A landscape with many valleys, sampled at points; each row gives a point and its height.
A ball rolls from a point to the lowest of its 2 nearest points, and stops where none of them is lower. Distance is the straight distance between rows; heights are no part of it.
(181): [128  96 118 117 133 147 112 155  30  67 137 141  97 135 175 107 164 182
 129 128 101 128 239 106 143 125 157]  h=333
(880): [157 148  64  69 155 165 124 107 100 126 142  89 177  94 107 151 126 106
 106 120 122 199 118 147  84 146  91]  h=478
(801): [137 104 116 144 137 113 103 116 135 100 189 100  88 144 125 135 149 149
 167 155 106 153 108 159 156  89 120]  h=109
(340): [120 136 182 150 132 129 188 156 114 181 108 197 105 128 129 133 146 141
 109  79 157  39 126  95 150 141 117]  h=609
(882): [156  92 105  99  98 122 115 119  90  99 123  95  71 156 159 126 151 150
 125 170 137 134 163 110 130 118 169]  h=415
(632): [125  86  86 174 142 118 157 122  79 115 120 114  64 127 110 132 168 161
 164 128 156 132 155 123 213 107 153]  h=252
(559): [101 124  72 104 161 189  58 123 100  86 109 100 155 123 103 100 140 106
 104 144 102 187 190 158 112  84 117]  h=390
(613): [119 173 130 129 131 156 142 121 142 122  85 163 191 131 138 113  88  76
 130 113 133  96  89 110 142 120 108]  h=317
(700): [136 145 115  68 144 160 168  78 150 154 130 110 202  99 126 154 109 108
  87 143 148 172 119 164  96 162  81]  h=331
(306): [143 135 111 145 146 149 163 156  48 107 113 171 126 162 127 150 127 119
 123  69 174  40 173  72 159 117 136]  h=293
(726): [132 130 121 123 116 119  81  89 111  83 149 106  89 125 133 117 165 150
 190 156 125 162 138 120 181  92 122]  h=209
(320): [137  86  95  90 110 161  57 133 125  48 169  84 126 166 138 152 142 149
 100 189 138 181 140 131  84 140 107]  h=532
(896): [129 111 133 125 122 156 124 147  71 110 120 167 171 135 168 145 171 128
 119  81 123  33 145 118 154 167 144]  h=248
(374): [127 107  79 135 139 151 142 138  38 111 114 120  73 138 106 129 183 156
  95 135 136 125 147  97 186 133 148]  h=78
(175): [137  86 118 109  96 132 101 119 114  73 153  73  93 170 117 146 125 134
 108 171 140 187 151 124 142 130 109]  h=474
(121): [143 128  57  99 135 169 130 126 125  69 144  87 100 131 112 147 189 144
 110 214 143 223 116 158 122 124  92]  h=680
(393): [166 111 137 110 109 140 119 160  59 100 131 151  80 143 171 153 160 142
  92  95 126  58 176 107 158 145 145]  h=334
(372): [ 96 140 133 177 142 112 120 125 193 161 122 147 182 142 105 114  76  89
 179  63 122 138 123  95  63 106 119]  h=828
(767): [123  84  75 109 154 175 110 129 130  96 157  99 166 137 110 142 105 134
 117 141 119 147 119 151 112  91 107]  h=343
(28): [131 150 119 100 132 164 167 114 130 151 122 130 199 103 117 101  98  87
 113 128 136 143  93 137 124 107 105]  h=150
(491): [170 102 125  91 134 166  90 136 117  93 152 112 153 126 172 162 142 144
  88 195 104 160 116 161  91 168 109]  h=458
(443): [115 175 180 121 144 114 137 111 221 190 139 127 137 113 109 120 137 137
 108 155 134 154  92 181  72 133 106]  h=222
(920): [114  97  95 153 146 105 126  75  88  90 147 115 114 147 138 122 124 125
 144 134 113 110 206  82 142 126 211]  h=210
(318): [127 128 162 164 104  75 108 145 186 134 187 108  78 135 132 143 121 169
 181 141 121 165 106 115  88 112 123]  h=497
(598): [148 119 124  95 128 139 124  95 170 137 151  98 161 119 124 157 131 108
  67 170 118 156 109 164  82 188 110]  h=377
(621): [144 133 113 128 115 153 144 147 124 125  85 183 203 110 150 149 116  91
  91 143  83  70 131 148 140 194 111]  h=275
(280): [138  95 116 102 116 163 114 140 108 109 104 144 198 119 163 133 132 119
 105 112 111 104 114 126 127 154 129]  h=91
(468): [161 164 132 162 154 154 162 146  68 126 107 211 110 184 140 142 135  70
 138  80 133  29 172  44 143 116 131]  h=370
(378): [114 172 132 140 145 117 118 106 141 132  95 138 130 121 121 103 107  80
 149 119 136  87 107 104 132  81 165]  h=350
(638): [162 127 129  92  87  99 135 171 164 164 103 136 144  97 145 132  81 101
 126 147  91 100 108 168 129 154 124]  h=471
(154): [151 135  80  73 147 175 108 101  85  96 159  80 142 115 127 148 167 125
  91 171 146 231 136 149  94 152  83]  h=582
(418): [107 131 121 126 126 129 114  94 191 141 137 144 167 111 122 124  94 105
 164  98  79 102 116 108  79 120 131]  h=915
(408): [122 155  95 106 173 165  92 131  73  77 101 146 175 118 108 117 116  82
  98 144 103 150 124 127 114 153 114]  h=625
(360): [128  98  90 128 137 185 129 163  53 125 124 155 141 136 124 113 166 160
 109 148 113 121 158 103 184 110 132]  h=228
(560): [105 132 144 192 138  72 143 129 152 139 138 134 152 104 128 115  86 120
 197  55 128 132 145 108  99 100 165]  h=716
(247): [150 126 119 107 107 106  87 125 114 136 102 131 127 113 106 134  85 101
 118 145  77 128 141 132 131 126 128]  h=535
(423): [119 132 140 158 108 128 187 127 131 158 112 145 174 116 139 143 127 114
  83 104 141  87  76 106 138 185 131]  h=768
(106): [134 146 105 117 120 105  92 126 158 148  93 119 130 131  82 139  71  66
 118  88 107 132 136 142  93 136  97]  h=601
(484): [122 163 130 158 159 114 149 138  91 166 111 152 114 130 101 109 132 119
 151 125 149  83 126 105 172  75 163]  h=279
(179): [156 133 127 108  72 146 160 171 169 130 101 155 157  95 171 157 117 124
  89 154  96  81 132 165 151 192 127]  h=398
(214): [123 148 199 162 111  88 164 154 148 165 156 135 119 132 152 100 163 175
 127 155 145 153  82 164 128 124 118]  h=488
(755): [154 116 136 152 143 141 160 121  87 126 121 147  98 126 138 136 127 144
 133  85 148  72 149  90 177  78 163]  h=202
(234): [168 137 103 107 117 162  93 150 113 131 128  99 134  90 158 139 154 137
  77 173 113 158 117 127 118 124 137]  h=516
(881): [115  96 103 103 129 180 134 161  47  77  92 155 189 147 160 114 112 128
  94 118 134 108 164 127 112 136 141]  h=249
(544): [133 111 168  94  93 102 176 147 134 166 114 112 131 145 137 127 121 146
  90 151 143 130 106 140 164 175 118]  h=736
(735): [112 112 181 141 130  89 193 134 159 143 118 141 107 120 132 123  89 156
 118  97 155 111  95 114 127 121 156]  h=599
(663): [148 153 163 144 125 105 159 146 120 184 139 147 108 125 133  84 140 132
 112 151 111 137  93 156 151  98 134]  h=427
(851): [110 109 151 155 162 116 149 115 175 150 127 139 111 116  97 108  91 157
 127 102 149 171  85 109 101  90 141]  h=509
(149): [119 126 211 133  76 100 166 141 213 157 151 140 113 137 172 123 159 175
 127 176 147 135  87 160 119 188 105]  h=562
(396): [127 168 149 155 136 123 150 119  85 130  93 198 143 171 143 120 135  67
 126 102 113  38 147  82 149 150 142]  h=441
(889): [131 130 143 146 151 126 110 147 152 162 129 132 148  92  90 143 107 135
 143 122 129 115  49 148 113 145 109]  h=612
(619): [134 116 143 130 110  80  79 115 192 147 168  88  62 168  98 140 125 145
 192 118 138 183 130 134  80 132  90]  h=558
(182): [ 86 128 109 135 142  75 136  98 133 112 133 116  93 118  70 114  93 127
 186 123 119 150 141  82 138 113 160]  h=259
(701): [128 121  98 125 141 131 130 128  55  95 128 127  97 140 146 137 137 147
 137 119 128 107 245  65 166 117 194]  h=273
(542): [145 102 129  96 113 128 117 139 146 176 111 104 148 125 117 145 109 133
 113 169 151 181  81 143 156 140  95]  h=798
(721): [123 128 170 154  95  92  99 110 145 115 124 102 111 111 150 131 133 131
 129 115 150 131 123 133 162 127 154]  h=292
(47): [115 142 166 131 101  94 117 129 167 116 103 137 113  89 160 151 114 116
 115 105 136  58 123 151 150 164 154]  h=208
(384): [105 130 172 139 101  82 113 128 205 186 122 125 123 129 137 106 136 125
 138 119 118 135 114 175  85 141 141]  h=117
(254): [156 116 160 122 115 113 139 150 140 141 117 144 106 111 155 165 101 152
 150 106 158  37 156 123 179 121 165]  h=131
(803): [162 107 141 100  64 108 126 156  95 132 136 107  98 151 182 151 157 146
 118 138 135  97 156 122 151 135 140]  h=378
(366): [123 135 188 144 107  73 136 130 147 144 185 122  89 124 157 156 107 186
 188 126 126 118 143  97 142 131 160]  h=440
(707): [127 127 163 123  89 113 102  87 176 127 150  94 101 120 153 132 178 128
 141 129 158 164  64 145 131 135 115]  h=382
(524): [107 152 172 182 154  92 132 169 163 179 101 176 153 116  99 112  91 138
 150 114 129 119  86 150 108 136 118]  h=501
(265): [ 99 134 171 163 103 103 159 143 210 175 105 151 162 122 149 112 154 120
 121 129 121  85  98 176 110 183 155]  h=241
(65): [119 139 167 204 135  89 168 127 137 135 124 163 151 105 155 130 100 125
 165  54 135  88 151  66 126 136 174]  h=622
(786): [102 113  71 115 149 115 116  92  87  88 114 131 123 134 102 100 133 116
 164 133 110 120 157  93 157 105 176]  h=101
(649): [127 109 163  94  78 105 127 127 179 188 130 114 111 145 123 106 127 146
 151 163 144 204 100 140 124 144  71]  h=862
(864): [118 113  76 108 149 155  93 107  91  73 112 118 113 118 123 111 162 127
 142 161  97 170 148 138 156 109 132]  h=257
(919): [123 136  61 141 140 143  71 118 129 125 122 108 137 139  70 121 104  84
 152  85  92 153 154 139 108  96  93]  h=694
(474): [135 118 151 129 122 137 180 160 102 180 117 150 134 131 132 128 141 140
 100 105 153  74  99 133 167 162 119]  h=675
(531): [137 143 139 117 142 125 129 107 184 184 158  88 109 117 119 150 139 113
  83 144 118 165  93 162  54 143 116]  h=300
(718): [108  93 105 107 141 175  95 150  67  29 150 121 103 132 184  93 174 182
 132 181 116 166 198 124 129 114 140]  h=407
(854): [101 131 102 100 123 149 101 102 170 110 167  59  70 147  88 135 135 134
 136 126 171 190 125 143 128  84  69]  h=510
(77): [141 100  74 139 160 178 145 162  48 102 106 148 163 152 141 110 163 120
 112 115 122 105 154 120 132  99 173]  h=344
(664): [107 168 150 115 169 146 129  90 209 180 125 133 147 127  75 109  92 102
 125 112 114 141 101 180  56 127  74]  h=339
(508): [120 158 188 182 143  99 182 128 133 155 101 197 141 158 146 106 120 117
 159  84 137  45 123  96 129 131 145]  h=528
(399): [145 156 130 142 140 130 139 117  88 124 126 122 105 108 127 106 158 122
 103 158 124 108 100 140 169  89 131]  h=362
(273): [117 118 122 162 110  55 133 126 108 140 166  94  71 122 113 135 125 172
 211 141 135 143 146  92 153 129 175]  h=379
(823): [ 96 177 119 112 152 154 125  73 173 170 144 118 119 125  82  92 103 105
 126  84 114 159 130 129  80  83  74]  h=465
(39): [ 88 132 121 130 141 106 121 103 161 137 133  97  75 128  69 123  95 133
 134 126 144 192 114 118 134  86 120]  h=392
(895): [112 171 187 164 138  99 185 171 193 146  94 185 164  93 132 114 114 127
 136 115 143 101  88 178 112 160 132]  h=380
(180): [117 139  55  96 186 170  73 139  89  53  94 120 154 122  80 117  98 104
 108 129 113 187 154 151  83 114  96]  h=508
(271): [144 147 134 100  96 140  87 100 185 118 160  61  94 151 124 145 161 129
 133 119 185 183  93 140  94 116  62]  h=472
(742): [116 114 122 159 135 131 118 128 125 107 176 111 152 144 107 138 109 134
 145 126 108 107 113 141 128  96 140]  h=221

Where does a ball stop that starts at each point below?
(619) -> (254)
(106) -> (280)
(175) -> (280)

Call two points neighbours if one is among the 2 nearest of the other. Go from one point of each pair to the other, from neighbour to neighbour, staying as low as possible. Name the highest point that can't be avoided.
(374) and (28) -> (378)
(254) and (443) -> (598)
(374) and (280) -> (77)
(374) and (254) -> (632)
(801) and (786) -> (864)
